Each row is a point on a tangle of strands that fork and nearly touch. The rows are in no order.
(in the rows, 128 means zero)
Points whose rows are less than 86.1 apart are linked; no others are. Some points are linked to none.
<894>: 92 156 131 124 134 135 101 136 153 184 134 133 148 108 106 114 110 156 134 122 148 146 150 113 127 122 172
<100>: 130 116 104 144 123 108 138 110 101 103 90 111 138 87 99 113 177 117 167 109 115 127 141 158 103 133 85
<1809>: 167 123 116 98 102 119 151 135 135 170 92 105 122 168 123 127 132 98 126 120 123 122 115 106 136 134 105
<186>: 145 124 126 122 122 103 97 104 147 164 168 114 143 164 92 159 91 93 112 137 143 114 97 105 125 122 153
<200>: 126 114 141 121 166 140 130 107 106 109 112 135 124 114 118 112 140 130 109 127 156 107 140 135 120 126 91
<1276>: 103 130 131 129 143 127 105 120 132 142 162 132 121 119 132 147 105 148 122 111 158 142 88 105 151 118 174
<945>: 143 153 112 142 155 141 144 120 130 104 177 135 121 165 139 146 130 156 117 145 142 143 145 125 149 133 139
<1113>: 126 141 132 112 148 126 106 110 138 131 132 111 140 148 98 180 88 114 106 131 174 124 114 130 107 141 125
<366>: 120 115 156 83 143 109 125 167 140 142 156 123 128 147 120 122 114 143 110 116 137 116 126 84 174 95 125
<428>: 141 148 110 136 133 114 147 114 119 133 136 103 133 158 110 160 125 100 125 149 100 149 127 150 129 151 63
<1824>: 151 117 131 88 144 113 164 150 113 80 137 152 140 128 123 127 167 160 122 129 141 110 120 135 152 132 91
<789>: 146 138 140 108 162 125 139 138 128 135 141 116 128 161 106 133 127 128 104 149 139 112 159 110 148 123 86
<41>: 122 136 141 125 171 118 128 145 120 131 127 155 145 117 118 101 134 172 96 133 130 110 156 113 170 104 104
<1214>: 134 117 140 116 163 119 123 126 123 91 146 148 146 129 158 132 132 163 131 136 168 125 132 125 119 118 155
<1219>: 155 166 111 154 150 95 131 108 99 128 149 131 155 167 137 154 119 145 138 158 133 142 133 144 114 155 117
<1723>: 103 147 130 174 142 111 125 140 123 123 135 138 139 106 141 120 123 156 123 159 78 153 132 143 151 121 131
<1972>: 147 141 124 163 123 93 114 131 118 140 198 150 142 174 176 137 105 142 143 139 126 134 101 113 142 132 147
<1743>: 118 114 144 158 154 157 131 122 128 106 151 135 93 124 138 112 126 133 101 141 131 124 141 123 135 110 124
<476>: 151 104 132 113 143 157 129 100 119 97 99 125 110 111 114 111 161 110 120 106 137 90 158 137 109 123 116
<2119>: 117 136 118 139 156 163 132 97 136 103 118 116 111 103 98 126 144 136 127 126 157 119 155 133 123 130 165
<1177>: 117 119 138 160 133 130 119 104 99 124 129 113 99 136 164 100 123 105 119 148 97 151 137 132 109 124 121
<470>: 131 124 106 128 115 140 118 83 129 170 126 115 106 148 135 134 109 96 106 105 150 134 97 114 121 133 145
<660>: 120 101 126 141 109 131 146 153 156 108 142 144 138 140 163 115 132 129 171 143 134 130 142 102 132 117 157
<1934>: 125 146 131 115 113 139 131 129 118 174 84 129 127 101 103 106 143 134 132 120 143 127 128 131 107 143 108
<1551>: 151 105 136 135 125 126 124 125 128 134 114 129 123 162 164 125 106 96 134 151 145 127 138 120 90 131 107
<2068>: 131 112 101 154 127 126 168 118 109 91 113 88 102 102 99 109 164 123 141 122 101 125 133 164 140 151 147
<1475>: 130 159 116 157 149 121 121 116 113 149 118 130 155 153 117 149 108 127 136 164 143 124 150 135 109 147 103
<799>: 169 115 119 79 116 138 148 124 131 129 78 102 124 143 122 121 154 111 127 92 137 123 129 115 127 127 91
<780>: 152 126 114 128 90 118 129 124 131 188 108 122 137 164 128 134 108 81 129 140 108 121 118 120 125 136 109
<1070>: 132 136 150 111 132 99 93 167 152 146 148 140 151 133 127 170 87 149 120 126 147 114 94 113 153 105 146
<1503>: 94 118 153 137 121 146 120 151 132 141 105 150 120 65 118 91 126 152 104 120 151 112 110 132 116 117 139
<2233>: 155 106 116 84 129 133 170 123 136 93 96 112 129 123 107 122 169 133 139 104 152 121 129 126 138 131 113
<1238>: 155 152 141 104 147 110 141 154 125 95 136 159 159 127 134 143 152 191 128 129 131 106 141 145 172 120 104
<185>: 124 142 133 80 138 97 106 149 143 131 120 129 165 133 109 167 107 153 151 126 156 141 134 125 128 119 171
<2191>: 146 151 106 129 142 122 171 126 105 92 157 128 129 153 133 127 162 166 130 138 125 151 142 127 149 141 137
<1319>: 143 102 116 117 117 142 138 100 125 120 82 111 119 105 130 93 162 125 149 96 146 117 136 124 102 128 171
<991>: 147 141 138 109 145 73 100 123 108 148 145 117 152 148 111 140 102 147 126 131 157 119 94 106 125 120 175
<1420>: 134 139 111 145 112 156 134 105 118 110 83 102 116 119 109 144 143 100 131 109 117 132 132 150 100 145 82
<1988>: 148 127 140 91 136 172 108 110 122 119 89 121 107 102 108 119 154 113 95 81 135 96 148 122 102 124 109
<990>: 142 161 145 150 127 92 116 147 101 127 122 147 155 130 149 162 106 167 124 149 122 123 102 163 134 139 105
<1737>: 97 128 149 145 132 142 129 146 120 106 114 116 118 99 116 132 127 116 105 155 87 129 131 156 130 128 75
<2173>: 141 120 154 83 168 102 102 124 109 144 125 117 144 134 94 125 113 122 101 127 171 104 131 121 111 121 106
<1621>: 141 128 147 70 106 146 86 140 148 164 105 120 119 132 124 140 112 93 115 87 126 125 151 104 88 116 139
<1509>: 139 123 138 111 113 118 126 129 115 117 82 96 122 112 138 112 162 94 135 124 60 134 143 144 112 131 72
<623>: 139 120 125 117 138 111 165 129 98 135 150 117 103 163 141 103 138 136 104 128 127 140 105 101 154 127 115
<1392>: 110 114 122 172 128 126 147 137 123 82 161 120 99 100 134 120 132 132 120 148 97 141 106 154 134 133 160
<886>: 105 111 143 155 127 131 115 138 114 120 98 143 132 87 128 80 135 129 133 153 97 108 168 158 108 120 119
<2277>: 100 130 136 148 130 111 133 131 90 81 108 125 143 77 113 148 143 136 139 132 118 129 93 171 108 141 86
<898>: 130 138 123 149 147 107 135 113 88 133 118 139 137 122 150 124 125 162 138 146 144 144 104 131 125 134 150
<2200>: 117 128 153 145 135 133 79 124 125 190 141 124 113 141 137 97 103 112 118 120 143 114 130 85 122 112 133
<1577>: 114 146 116 132 129 117 144 144 101 122 94 139 146 90 99 145 148 154 139 136 126 130 100 151 136 136 92
<422>: 119 145 129 164 137 135 131 123 117 79 168 135 124 136 141 164 110 128 96 158 114 153 108 166 109 149 103
<906>: 170 107 111 146 104 165 135 123 131 89 83 107 105 104 137 135 142 102 132 90 99 90 145 149 95 137 152
<578>: 136 103 134 141 131 122 141 136 122 79 124 148 139 123 164 133 123 126 144 156 143 138 114 149 87 136 124
<900>: 127 125 130 138 118 94 132 146 123 97 128 137 155 128 166 149 116 124 145 162 107 161 101 160 97 148 116
<2282>: 131 143 108 141 102 148 140 129 139 144 94 126 126 130 126 112 149 110 156 144 81 137 178 134 128 130 133
<1432>: 141 158 135 146 141 105 101 123 130 124 184 146 140 161 171 157 115 174 136 120 152 129 110 125 150 126 175
<1468>: 117 92 150 143 135 123 136 160 123 98 156 157 120 120 166 89 138 150 128 129 128 120 122 102 154 102 132
<1131>: 103 122 127 108 139 136 95 122 158 137 175 122 123 149 96 171 84 108 129 111 144 153 135 119 140 113 162
<419>: 119 165 124 140 141 111 136 137 125 114 150 114 137 140 112 164 128 125 117 162 83 156 134 161 146 147 70
<896>: 149 139 123 134 151 124 142 137 122 61 145 148 141 121 121 158 157 155 143 143 152 124 146 160 114 141 98
<1729>: 130 96 138 82 119 125 124 136 162 123 111 113 134 141 138 144 114 106 146 117 158 136 128 109 114 113 149
<1163>: 117 93 132 141 105 109 160 159 127 92 138 119 120 108 144 93 152 125 153 143 85 125 141 135 148 121 155
<870>: 129 123 135 115 108 185 116 136 157 124 117 123 89 106 118 130 143 112 108 108 114 101 150 118 129 109 148
<1119>: 93 113 159 92 117 128 82 143 126 160 143 121 102 113 93 109 97 126 129 74 139 158 125 122 117 105 167
<266>: 123 117 114 167 92 169 111 116 138 134 119 131 94 103 142 104 141 110 149 108 96 112 147 121 119 122 185
<980>: 112 132 123 143 116 151 146 140 135 136 117 126 101 108 112 118 135 126 111 146 87 134 132 142 156 119 116
<1222>: 138 115 116 106 122 114 141 109 137 149 145 96 126 180 138 122 121 114 136 114 145 137 127 83 139 126 151
<899>: 105 114 154 138 145 123 73 144 137 156 158 130 135 126 147 101 96 129 146 109 157 129 121 84 143 107 152
<263>: 129 130 143 103 134 113 89 113 133 163 131 105 129 144 83 151 83 98 102 121 159 125 109 122 97 128 144
<700>: 103 120 141 139 138 125 119 139 112 112 97 163 155 76 102 96 142 145 130 133 122 99 144 161 121 125 83
<1336>: 141 86 120 132 101 133 154 115 120 108 95 122 102 117 155 114 135 113 134 118 125 146 88 137 108 131 139
<2241>: 133 134 131 131 115 112 151 160 128 71 148 138 125 103 140 152 140 157 126 145 92 146 92 169 141 143 119
<1583>: 126 117 116 152 119 153 156 110 134 80 150 121 96 135 135 152 121 109 105 142 119 154 99 159 112 146 117
<1335>: 130 131 117 161 122 135 116 88 106 166 122 121 105 159 153 119 111 91 118 139 102 140 135 124 108 133 118
<2109>: 108 120 128 147 86 157 129 137 137 126 84 136 121 85 127 127 125 110 138 134 119 120 116 157 92 138 136
<1299>: 135 86 140 129 144 132 137 120 133 83 126 150 126 121 163 109 135 130 139 136 163 118 135 128 97 122 147
<2011>: 156 150 112 121 143 94 145 121 119 134 136 123 166 178 137 134 130 144 156 147 149 137 147 110 125 144 144
<1205>: 144 137 129 131 144 92 130 128 89 172 118 122 145 158 129 90 125 137 123 148 133 118 138 100 136 124 117
<837>: 147 142 116 138 111 165 122 102 123 146 87 125 113 125 135 111 147 113 128 112 106 123 163 122 100 131 137
<285>: 113 136 123 159 127 131 137 106 110 93 113 105 131 111 116 153 132 101 138 136 118 144 116 166 96 152 85
<915>: 146 115 128 140 133 148 136 114 105 93 107 112 96 106 111 103 166 106 120 120 93 100 167 148 123 129 106
<44>: 116 127 143 106 130 152 107 105 121 163 121 109 87 122 123 118 115 114 90 93 150 124 105 112 115 121 133
<2254>: 105 128 124 101 124 116 149 130 137 134 122 121 147 140 134 102 142 154 158 124 141 134 157 82 155 118 169
<142>: 160 116 114 143 121 101 122 99 133 154 163 121 138 177 133 150 97 97 121 143 153 122 84 109 114 139 141
<228>: 149 103 129 111 137 134 169 125 108 95 133 116 98 148 130 99 159 124 105 125 117 132 134 123 142 125 94
<1686>: 141 100 110 146 138 119 151 111 108 64 111 120 133 103 106 123 170 116 154 115 133 112 138 168 102 138 89
<1118>: 115 135 152 84 158 109 92 137 118 151 119 117 149 125 76 131 103 134 117 117 156 135 156 134 113 117 133
<656>: 128 144 103 102 121 137 129 92 144 178 116 105 127 138 98 135 121 115 121 104 152 150 110 121 129 144 159
<1018>: 116 107 149 86 172 123 108 123 131 93 135 136 138 116 117 144 113 143 121 120 170 130 140 132 119 107 146
<2003>: 138 100 126 136 92 140 151 138 135 109 122 121 101 139 159 99 152 108 146 122 83 124 153 112 138 117 141
<2122>: 124 129 142 79 130 140 110 126 136 151 111 116 120 128 115 93 148 125 126 97 130 128 178 99 122 110 153
<551>: 107 102 138 106 121 127 129 156 161 92 162 138 140 132 146 132 130 147 164 116 151 136 130 93 145 111 175
<455>: 96 153 147 140 147 110 121 140 126 90 144 103 144 105 123 151 134 128 110 160 81 144 117 162 129 141 72
<1427>: 131 133 132 70 141 122 116 123 135 154 102 107 139 136 91 119 137 122 133 106 152 133 166 119 114 126 134
<747>: 108 113 140 97 131 128 86 127 142 145 153 107 114 163 105 140 95 96 141 99 126 147 161 101 133 100 152
<1744>: 135 99 140 100 161 119 127 119 116 100 107 157 147 120 126 124 135 121 128 127 162 98 122 141 101 134 68
<1029>: 122 132 125 127 102 118 93 122 149 208 166 126 144 143 105 117 103 105 131 110 129 119 108 88 158 122 153
<555>: 119 134 145 154 146 134 108 138 125 165 135 131 118 148 131 121 95 124 96 147 136 114 133 108 130 114 106
<776>: 131 149 125 142 169 121 121 118 128 141 175 125 130 170 134 133 114 145 118 141 147 137 147 98 146 120 150
<699>: 98 140 163 89 143 130 99 148 140 157 117 130 132 90 79 117 110 150 102 105 157 140 138 141 107 120 135
<1272>: 142 161 113 152 98 181 118 107 127 142 98 135 107 98 122 127 141 109 110 94 83 120 153 130 84 148 149
<1458>: 150 128 110 123 100 115 140 117 123 139 74 93 127 138 148 110 148 98 148 120 68 154 134 134 120 134 101
<1399>: 114 114 149 111 137 148 120 145 153 129 155 120 101 142 134 113 125 126 116 114 137 121 143 86 167 97 129
<1591>: 151 118 99 151 92 173 145 104 142 107 110 108 85 117 126 143 137 94 116 96 85 113 129 143 127 133 152
<211>: 120 157 117 139 165 151 130 116 135 92 130 133 136 115 103 161 132 163 124 139 160 127 146 140 134 132 144
<193>: 114 138 131 137 128 121 119 161 151 153 130 157 148 124 147 145 99 153 137 146 139 126 113 115 149 112 138
<2090>: 121 140 100 159 121 110 139 100 106 138 144 142 138 135 156 147 112 142 140 141 118 160 85 144 132 142 152
<1324>: 143 105 121 114 100 102 165 168 124 81 151 141 129 151 163 118 150 134 131 143 113 159 109 137 121 133 120
<207>: 127 95 137 117 136 92 154 146 109 83 116 157 157 97 132 90 158 143 150 145 102 115 126 156 133 127 109
<1714>: 145 89 121 131 150 120 156 126 120 60 132 136 126 104 111 112 164 128 138 124 137 92 137 168 120 140 126
<2099>: 159 143 166 127 131 84 92 142 119 124 166 138 134 153 166 146 109 179 116 109 155 108 96 126 150 111 156
<1865>: 100 123 141 137 125 130 117 129 100 123 85 141 145 90 106 115 142 118 138 126 120 109 138 159 90 131 52
<1642>: 105 135 131 145 105 126 126 132 112 156 101 132 131 119 130 137 95 112 116 150 117 139 96 148 110 141 99
<1638>: 141 103 139 136 121 133 118 109 87 93 92 111 103 88 130 96 156 95 117 105 70 99 145 155 98 133 113
<1097>: 115 145 128 120 133 100 130 148 132 159 152 129 156 148 135 112 126 166 142 125 133 125 138 75 171 114 158
<1861>: 145 117 114 142 125 137 157 130 143 82 128 118 123 140 133 131 149 114 142 150 114 140 158 152 116 140 116
<846>: 112 129 123 152 131 124 123 112 106 162 110 139 130 123 152 97 120 134 147 143 142 141 124 116 109 129 150
<257>: 137 145 113 126 132 170 132 90 130 132 105 104 102 139 106 151 130 107 106 110 139 128 134 130 113 142 104
<2079>: 130 121 86 150 106 120 157 89 127 151 149 132 139 154 156 132 120 115 152 131 119 171 109 130 137 142 157
<1329>: 130 151 104 128 141 151 148 129 151 110 116 127 136 121 88 166 145 137 139 140 143 128 150 135 145 138 116
<1244>: 131 123 111 160 118 132 116 95 136 170 152 128 121 174 163 116 110 90 149 130 116 136 143 101 126 131 142
<23>: 146 158 128 86 135 96 128 144 130 128 132 132 161 147 128 169 125 175 145 125 151 123 118 120 154 130 155
<770>: 132 156 96 135 130 141 149 103 128 155 117 111 126 148 87 162 122 108 112 131 127 133 115 140 140 153 87
<217>: 114 132 117 121 129 143 134 124 139 130 106 139 131 103 126 152 116 140 127 131 166 137 89 133 115 138 152
<1120>: 116 129 142 143 122 159 129 136 118 100 107 118 102 99 97 124 151 105 108 126 90 96 158 160 124 125 77
<686>: 102 165 128 133 128 147 108 125 151 178 107 134 149 117 104 132 103 136 130 137 157 129 151 132 100 142 137
<1886>: 115 104 133 137 137 132 141 131 108 104 100 146 125 70 123 102 139 151 125 133 149 109 101 145 119 129 144
<179>: 122 152 107 119 88 148 143 119 127 186 97 126 110 118 108 125 136 117 117 113 108 143 105 141 131 149 111
<176>: 111 106 132 105 109 127 102 131 161 152 133 131 127 132 145 141 97 101 151 108 164 139 101 104 117 118 161
<1636>: 112 136 130 102 121 172 116 118 149 149 125 114 85 113 103 127 132 121 99 98 135 130 127 113 139 116 147
<1304>: 108 103 107 162 93 144 127 106 155 136 167 145 126 134 164 150 105 87 138 148 93 155 107 148 131 132 126
<294>: 150 110 105 153 115 134 136 101 145 114 118 121 125 164 165 138 108 93 145 135 133 154 127 138 91 140 121
<1438>: 113 141 143 160 129 118 115 146 111 136 123 150 147 124 141 156 82 139 109 155 136 125 87 145 113 137 106
<1023>: 141 135 89 153 116 153 156 105 133 97 99 100 105 102 86 144 161 118 143 114 121 126 134 160 131 149 123
<498>: 107 113 114 120 115 159 128 109 172 135 178 129 118 149 135 141 124 107 148 102 130 140 124 90 173 122 156
<1498>: 132 139 159 87 139 157 102 124 122 155 100 121 116 119 100 115 134 115 92 101 143 101 153 123 107 124 84
<849>: 133 150 100 136 126 93 148 116 122 115 116 107 155 118 122 144 156 123 163 145 92 170 125 159 123 154 100
<1514>: 112 131 130 166 125 117 126 157 134 135 159 153 137 133 160 132 104 137 130 158 101 144 121 123 149 117 124
<19>: 137 157 132 133 150 121 109 118 132 120 146 135 149 150 128 189 90 144 114 144 164 116 111 135 120 136 135
<1253>: 132 117 140 92 152 137 151 152 137 87 134 139 125 111 115 144 139 150 106 128 149 110 115 130 155 116 116
<1842>: 157 127 137 102 102 171 117 132 121 135 79 133 102 99 135 127 145 108 98 81 112 106 124 114 86 132 119
<911>: 157 126 135 119 149 80 140 137 78 113 136 133 145 142 136 130 135 135 123 141 134 129 106 147 110 145 67
<1359>: 120 117 105 151 135 167 144 96 151 108 145 119 95 123 125 127 139 124 132 118 141 135 133 120 141 125 178
<2040>: 129 115 134 124 133 94 148 126 112 89 131 101 122 113 138 106 161 116 124 140 90 161 111 150 125 140 99
<225>: 100 147 145 124 153 138 109 133 126 133 107 149 151 78 103 119 120 168 102 120 171 121 128 139 115 128 126
<1918>: 141 134 118 104 155 107 128 108 119 145 103 112 156 147 113 124 135 131 149 130 170 131 153 115 107 139 139
<1134>: 129 130 149 126 143 95 127 148 92 83 128 151 151 107 136 148 135 148 127 137 122 122 104 170 115 135 61
<183>: 147 101 136 86 118 134 118 109 118 143 76 129 127 118 148 92 148 117 131 93 149 117 130 116 94 123 137
<421>: 102 142 117 151 119 156 131 133 143 169 143 135 104 129 125 102 132 127 120 128 95 134 140 106 174 111 132
<1727>: 126 126 105 142 100 125 151 141 140 108 207 150 124 157 161 140 130 127 127 136 97 168 102 136 151 140 135
<941>: 112 129 121 135 81 154 128 127 134 166 94 144 110 111 140 122 119 105 124 124 100 137 106 139 112 134 127
<1775>: 167 170 137 128 133 97 125 146 104 116 143 138 141 158 132 183 122 164 120 142 136 112 106 157 140 143 94
<1731>: 124 138 114 127 136 129 164 138 124 109 131 134 128 127 125 115 149 163 142 140 130 132 139 115 162 127 151
<1785>: 132 119 125 134 119 99 150 149 106 114 181 131 113 163 169 113 128 131 120 141 108 164 97 117 141 131 123
<1383>: 114 167 133 160 141 130 115 136 109 181 122 127 128 131 101 128 95 137 81 144 126 114 121 127 137 132 92
<1281>: 117 146 133 104 163 145 126 140 136 141 123 125 130 121 89 123 136 148 103 133 140 112 166 114 156 112 103
<2168>: 121 121 136 96 91 146 93 132 165 180 128 126 119 135 129 140 104 89 127 99 131 124 117 107 120 121 143
<1761>: 155 150 131 125 120 113 134 152 112 69 152 153 139 139 156 151 147 167 136 141 127 139 119 178 120 141 117
<1807>: 96 111 118 172 108 132 124 102 135 110 147 109 104 104 146 113 129 97 131 141 74 149 114 157 121 135 163
<2316>: 134 104 130 116 101 121 172 175 134 95 132 145 123 118 145 135 141 140 134 142 108 140 91 132 155 124 127
<123>: 137 160 147 111 162 111 113 149 109 137 124 128 142 115 102 155 110 165 88 121 158 102 102 129 150 121 99
<317>: 133 111 141 130 116 115 119 117 124 86 101 78 116 88 142 115 156 84 127 121 66 118 126 162 94 142 105
<1403>: 134 136 122 120 138 123 120 109 107 157 81 126 149 124 116 117 135 120 143 122 166 119 140 132 91 144 99
<1938>: 116 127 117 139 99 176 110 105 155 150 144 125 100 118 135 102 146 110 150 87 113 125 146 90 152 120 179
<637>: 125 115 113 146 102 121 140 114 146 120 135 125 140 144 158 151 109 92 139 153 93 166 111 159 107 147 119
<1937>: 127 124 140 124 142 146 147 146 128 96 136 137 111 119 132 163 118 141 99 142 147 123 90 138 135 128 103
<1077>: 152 124 143 100 129 101 109 121 117 166 109 104 133 148 100 129 108 102 111 133 165 107 97 109 99 136 121
<162>: 144 101 122 117 98 142 145 131 161 122 112 124 118 150 163 121 138 104 155 119 129 131 136 102 123 116 144
<969>: 166 116 111 120 123 93 160 124 114 107 118 102 143 169 147 117 148 109 150 132 112 166 138 143 104 146 81
<106>: 135 119 118 145 100 187 132 129 162 103 124 129 84 121 133 149 131 91 116 120 93 104 144 130 128 122 134
<1800>: 156 112 133 87 135 115 144 140 150 104 126 129 148 160 143 159 123 124 137 133 169 132 119 121 112 138 131
<605>: 134 118 116 149 143 129 159 140 123 73 137 136 130 104 122 120 154 156 145 147 131 112 145 148 138 133 165
<290>: 158 141 155 131 130 86 109 169 126 145 155 142 140 148 142 150 100 161 100 127 137 98 85 108 167 111 129
<53>: 131 153 120 166 124 112 104 121 138 175 175 154 154 142 124 166 89 139 109 143 123 115 99 120 167 121 136
<1258>: 123 95 156 111 138 144 117 126 123 128 143 121 93 140 158 82 139 119 120 102 136 117 142 80 143 93 131
<450>: 108 152 104 145 115 124 142 139 123 124 92 129 154 93 95 148 147 132 167 151 106 145 134 159 124 147 102
<576>: 131 104 152 117 118 119 138 154 112 142 112 135 110 137 151 103 125 111 115 145 105 121 126 120 134 114 86
<2184>: 115 94 143 121 130 137 143 155 138 100 138 143 121 100 123 86 148 150 123 125 130 90 148 115 159 103 150
<2262>: 113 130 130 127 138 154 130 136 136 129 103 138 127 81 82 91 156 148 122 124 133 86 174 147 132 124 139
<1709>: 135 120 124 135 98 147 137 150 125 128 102 121 106 108 129 91 158 112 138 122 64 103 175 127 139 115 147
<1562>: 122 126 135 147 166 120 125 119 96 103 129 136 141 123 126 116 137 139 125 153 122 126 158 149 113 133 75
<1586>: 106 107 114 153 98 159 123 121 155 150 171 152 117 139 155 135 116 96 148 123 111 136 109 114 170 125 128
<1271>: 129 168 132 125 153 108 112 148 120 174 138 125 140 130 95 137 108 161 88 133 139 117 116 108 160 122 125
<727>: 114 138 114 159 140 124 109 102 129 170 176 130 128 163 141 123 107 123 141 132 139 134 126 88 153 123 154
<1780>: 95 125 130 167 98 149 116 122 129 122 109 114 107 85 129 117 128 102 126 140 74 121 131 165 106 139 151
<2060>: 162 129 130 129 140 88 143 134 89 141 137 123 129 162 130 126 123 131 108 149 136 125 97 113 130 138 104
<2291>: 107 137 125 133 144 161 104 116 172 135 157 127 125 143 122 158 96 114 123 140 145 131 152 118 129 116 146
<1440>: 117 163 128 176 147 136 117 121 124 104 150 156 132 121 155 165 105 174 114 140 131 133 117 148 135 127 144
<572>: 102 118 137 118 123 136 115 124 144 138 122 128 130 114 134 85 143 139 153 114 143 125 165 94 128 108 175
<694>: 170 163 139 93 134 92 139 152 112 118 142 139 149 154 138 156 140 183 127 127 144 109 117 137 161 132 118
<271>: 98 102 154 99 145 147 98 146 161 107 131 128 123 100 115 129 115 128 127 122 151 125 151 124 121 98 155
<239>: 97 140 129 119 116 127 82 129 163 199 159 126 137 130 105 117 102 122 145 105 135 144 140 105 141 120 165
<916>: 115 155 142 163 164 134 116 129 113 120 117 152 156 120 125 141 112 153 124 155 140 113 165 144 115 131 96
<2274>: 126 142 108 137 116 103 154 146 135 142 150 133 143 158 144 137 127 123 142 166 80 157 130 129 157 133 121
<12>: 120 136 122 120 100 111 127 136 131 207 129 127 130 139 123 97 120 120 134 116 127 125 105 90 150 127 145
<607>: 119 134 124 140 111 143 123 116 104 128 76 134 136 76 94 109 169 122 148 98 127 102 145 159 83 137 86
<1853>: 97 110 162 111 146 121 71 161 151 144 145 135 137 121 124 120 88 133 130 112 149 131 149 101 131 91 145
<1883>: 124 105 129 101 142 133 144 128 137 99 111 133 135 87 91 94 161 148 136 116 145 90 157 136 143 123 162
<377>: 150 124 110 122 120 96 150 109 96 147 82 99 132 145 135 104 145 114 149 125 109 157 117 133 120 147 98
<229>: 133 95 118 129 129 122 154 105 96 109 89 131 122 103 140 93 152 136 143 119 145 130 108 137 113 139 146
<1237>: 145 106 125 78 137 119 155 139 149 88 108 133 158 133 121 137 153 136 156 123 165 124 144 125 123 132 124
<1486>: 102 112 126 141 102 102 146 143 123 129 134 129 124 112 154 95 140 128 154 148 79 159 109 128 150 124 152
<2285>: 144 117 150 80 127 82 140 158 129 123 167 125 150 168 145 130 119 144 128 126 152 117 112 86 149 120 137
<874>: 108 119 122 164 117 144 128 122 123 140 118 133 109 103 144 85 140 131 152 130 123 130 135 118 124 119 166
<1015>: 101 157 137 132 137 111 99 160 149 166 140 144 158 111 127 125 108 173 135 114 142 134 133 100 165 105 171
<2046>: 143 133 108 120 123 143 158 125 138 103 150 140 114 143 131 177 118 128 110 138 144 144 85 144 138 144 115
<1492>: 121 134 96 128 120 165 127 91 168 158 147 131 131 149 120 165 111 101 124 133 140 137 144 128 140 129 141
<1609>: 123 130 126 138 131 145 145 128 138 144 145 122 106 165 140 108 135 119 124 138 109 130 166 97 159 112 122
<717>: 125 133 93 123 83 133 137 103 142 201 127 130 131 151 139 108 128 108 148 104 113 142 115 96 147 129 151
<593>: 155 128 107 117 104 101 159 149 146 146 152 137 152 177 139 153 118 116 138 154 120 131 110 114 147 138 121
<796>: 142 117 137 125 129 110 107 149 162 139 174 131 142 177 149 146 100 106 143 141 149 120 129 90 129 117 141
<1912>: 149 157 112 129 121 108 142 143 145 156 170 142 150 170 126 171 106 143 122 149 119 118 112 118 172 130 133
<1875>: 120 146 138 126 118 170 97 114 145 157 96 131 120 120 132 123 120 114 126 119 143 117 157 124 87 129 138
<1747>: 156 98 121 149 104 144 130 116 130 94 84 122 119 112 153 118 140 95 152 123 102 113 149 155 79 131 136
<1019>: 104 120 161 80 115 129 97 140 143 167 111 126 121 98 107 114 110 129 122 95 159 147 117 134 91 121 156
<517>: 149 131 147 112 125 74 106 151 141 134 176 125 164 181 141 140 102 140 152 135 141 116 122 80 138 114 163
<345>: 136 158 144 165 155 121 115 126 97 90 166 145 122 144 161 152 113 168 93 142 125 140 118 162 121 140 109
<1717>: 118 156 146 131 119 157 124 133 133 164 94 142 124 81 100 81 155 152 120 114 125 113 160 139 105 138 130
<448>: 99 113 125 129 117 159 111 110 143 134 165 115 102 131 134 102 136 117 155 84 137 140 117 80 169 124 169
<2152>: 122 155 130 156 156 118 134 151 110 108 123 147 146 97 116 124 139 176 111 145 99 126 152 146 168 120 105
<348>: 112 158 99 128 134 151 134 102 142 170 137 127 128 135 97 152 115 127 109 130 137 136 118 128 152 137 137
<1207>: 121 116 109 169 129 143 141 113 133 93 164 139 110 127 153 130 130 139 141 137 133 144 109 128 132 133 174

A fork is a point with three links. Follow the links from the first point to the second and name the forks in between, in order.
<1432>; <980> => <193> > <1015> > <2254> > <572> > <1427> > <1918> > <200> > <476> > <915> > <1737>
<911>; <1938> => <2277> > <1420> > <770> > <1737> > <915> > <476> > <200> > <1918> > <1427> > <572> > <874>
<1304>; <1709> => <874> > <572> > <2254> > <1015> > <894> > <837>
<727>; <637> => <1731> > <2254> > <572> > <874>
<2277>; <200> => <1420> > <770> > <1737> > <915> > <476>
<2184>; <1938> => <1934> > <1918> > <1427> > <572> > <874>

Follow the links from the first point to the second, and from the first to the third. Name the last point that the two ways share.
<1238>; <183>; <294> => <1427>
<1383>; <12>; <229> => <572>
<2119>; <1988>; <1272> => <1918>
<366>; <348>; <1019> => <1737>
<874>; <142>; <969> => <1427>
<1077>; <898>; <555> => <874>
<1642>; <1577>; <686> => <1918>
